The views of a scene show one set of named points, each view turned or mirrored, shifted and resized as a whole, with a little noise and some points left out.
In the rows, zero is written as 128.

Scene 1
View 1
(152): [160 156 117 136 161 144 132 135 127 159 130  95 134 133 120 104  91]
(222): [194 111  92 104 231 119 186 155 158 156 236  48  94 198  96  38 140]
(186): [186 159 103 105 163 146 149 148 148 134 153  89 122 139  94 108 118]
(87): [180 140  93 155 159 120 116 118 137 150 172  71 124 156 119  97 109]
(249): [178 156 109 123 158 142 138 138 138 140 143  91 127 139 105 109 109]
(206): [161 171 122 123 160 155 143 144 126 155 116 108 136 124 115 112  88]
(68): [189 164 101 115 132 146 123 133 147 120 144  94 126 126  95 137 118]
(96): [190 158 100 105 151 144 138 144 148 128 156  88 118 136  92 117 119]
(202): [180 170 115  97 152 160 147 148 144 131 131 104 127 123  95 122 108]
(138): [152 142 118 144 193 136 151 138 123 175 147  89 124 153 124  71  88]
(111): [188 147  97 129 151 129 122 132 143 133 164  78 123 147 101 112 122]
(82): [187 135  97 126 175 128 138 134 144 142 186  69 116 162 104  90 120]
(98): [166 159 111 131 165 140 135 135 131 152 143  93 127 138 114 104  98]
(166): [153 156 126 124 195 152 166 153 123 173 130 100 128 138 120  78  85]
(93): [198 154  90 116 133 135 116 129 151 117 162  83 122 137  95 133 126]
(187): [180 138  93 146 165 122 124 124 143 150 176  70 122 161 113  94 114]
View 2
(87): [133  96 130 128 182 121 159 130 110 113 140 107 138  91 123 138 100]
(93): [114 111 117 123 163 127 152 156 143 123 119 130 140 101 119 114 107]
(152): [129  91 138 136 149 123 145 128 117 110 130 114 104 125 120 150 118]
(96): [116 116 127 131 157 125 148 152 134 125 132 142 127 112 114 118 120]
(111): [124 106 127 124 172 124 154 144 125 118 131 126 133 103 120 128 110]
(187): [131 101 134 128 185 121 161 134 109 116 145 116 137  93 120 138 110]
(138): [140  93 156 142 166 115 152 116  90 115 159 117 103 114 117 162 127]
(166): [134  98 157 147 149 116 146 120  96 119 154 129  88 131 113 158 141]
(68): [112 107 118 132 147 126 146 154 146 117 116 129 124 118 118 118 113]
(98): [128  97 139 137 155 121 148 129 118 114 136 116 109 119 119 146 119]
(222): [142 131 164 132 216 116 175 134  68 143 198 149 149  67 113 142 133]
(206): [130  90 149 143 148 119 144 121 112 112 136 116  93 132 118 153 126]
(186): [120 119 138 133 156 123 150 147 122 127 137 143 120 114 113 127 131]
(202): [118 110 133 137 137 125 139 148 135 126 127 142 105 132 113 130 130]
View 3
(222): [141 126 181 119 196 169 195 187 158 115 213 133 166 101 176 227  91]
(111): [139 121 132 161  94 162 186 170 158 145 170 115 147 129 146 124 101]
(82): [139 121 147 142 132 165 187 174 159 133 184 123 154 119 157 152  97]
(87): [147 117 133 145 108 164 199 195 159 157 165 110 137 117 174 125 104]
(152): [144 124 137 120 123 165 171 172 138 152 182 125 158 120 164  92  73]
(249): [137 123 133 142 104 167 162 159 144 149 183 120 155 131 143  97  87]
(166): [141 131 148  95 148 165 154 161 123 152 204 133 167 119 170  75  53]
(187): [148 123 138 143 117 161 197 189 162 148 169 118 141 120 164 139 102]
(206): [149 127 133 109 118 166 160 168 130 165 185 126 158 124 165  54  63]
(138): [151 129 147  96 148 170 172 185 136 161 189 129 157 111 181  94  62]
(186): [126 123 141 161 106 161 168 148 155 127 189 123 154 136 128 144 100]
(98): [141 124 136 126 105 164 171 170 142 158 178 122 150 124 159  84  77]
(93): [129 116 123 181  72 157 179 156 162 140 165 111 144 137 128 123 110]
(96): [126 125 132 162  89 162 164 146 150 135 182 121 154 137 129 116  95]
(202): [126 125 129 148  92 160 145 132 135 142 187 122 162 142 123  74  79]
View 4
(249): [123 124 162 116  79 154 151 123 114 133 118 125 145 132  81 148 152]
(87): [132 162 138 112 116 136 150 110 116 122 116  93 133 167 143 156 133]
(152): [124 153 156 120  84 147 163 114 113 125 129 118 146 131  88 146 149]
(202): [125 106 168 110  79 152 128 139 112 145 118 139 155 138  84 139 163]
(187): [133 162 137 107 118 136 145 125 115 124 121 104 134 170 158 146 140]
(186): [129 124 158 109  99 143 125 147 114 142 121 138 153 149 117 128 162]
(98): [127 143 159 124  82 150 159 122 107 130 127 127 148 126  77 142 155]
(68): [130  88 159  97  87 157 120 130 120 146 100 115 136 158  99 154 151]
(82): [132 160 141 107 123 132 129 141 118 132 127 121 149 170 162 125 146]
(166): [124 185 157 136  90 141 171 129 102 118 155 146 159 110  90 120 164]
(206): [127 162 162 130  78 145 174 116 104 123 135 125 148 118  76 137 156]
(93): [133  92 156  94  97 149 113 134 122 148  99 105 138 173 127 156 145]
(111): [128 127 148 107 107 142 129 129 122 131 110 106 141 165 135 150 144]
(138): [126 195 147 136 101 135 176 120 104 112 150 130 151 125 117 127 151]
(222): [137 220 128 114 156 104 124 166 112 123 155 137 172 172 225  88 154]
(96): [130 113 158 103  98 146 116 140 117 145 110 126 151 156 121 138 156]

In a view up to two points have been moved. Name them for each view, in the order of its rows, or write none.
view 1 | (222), (206)
view 2 | none
view 3 | (152), (186)
view 4 | (249), (98)
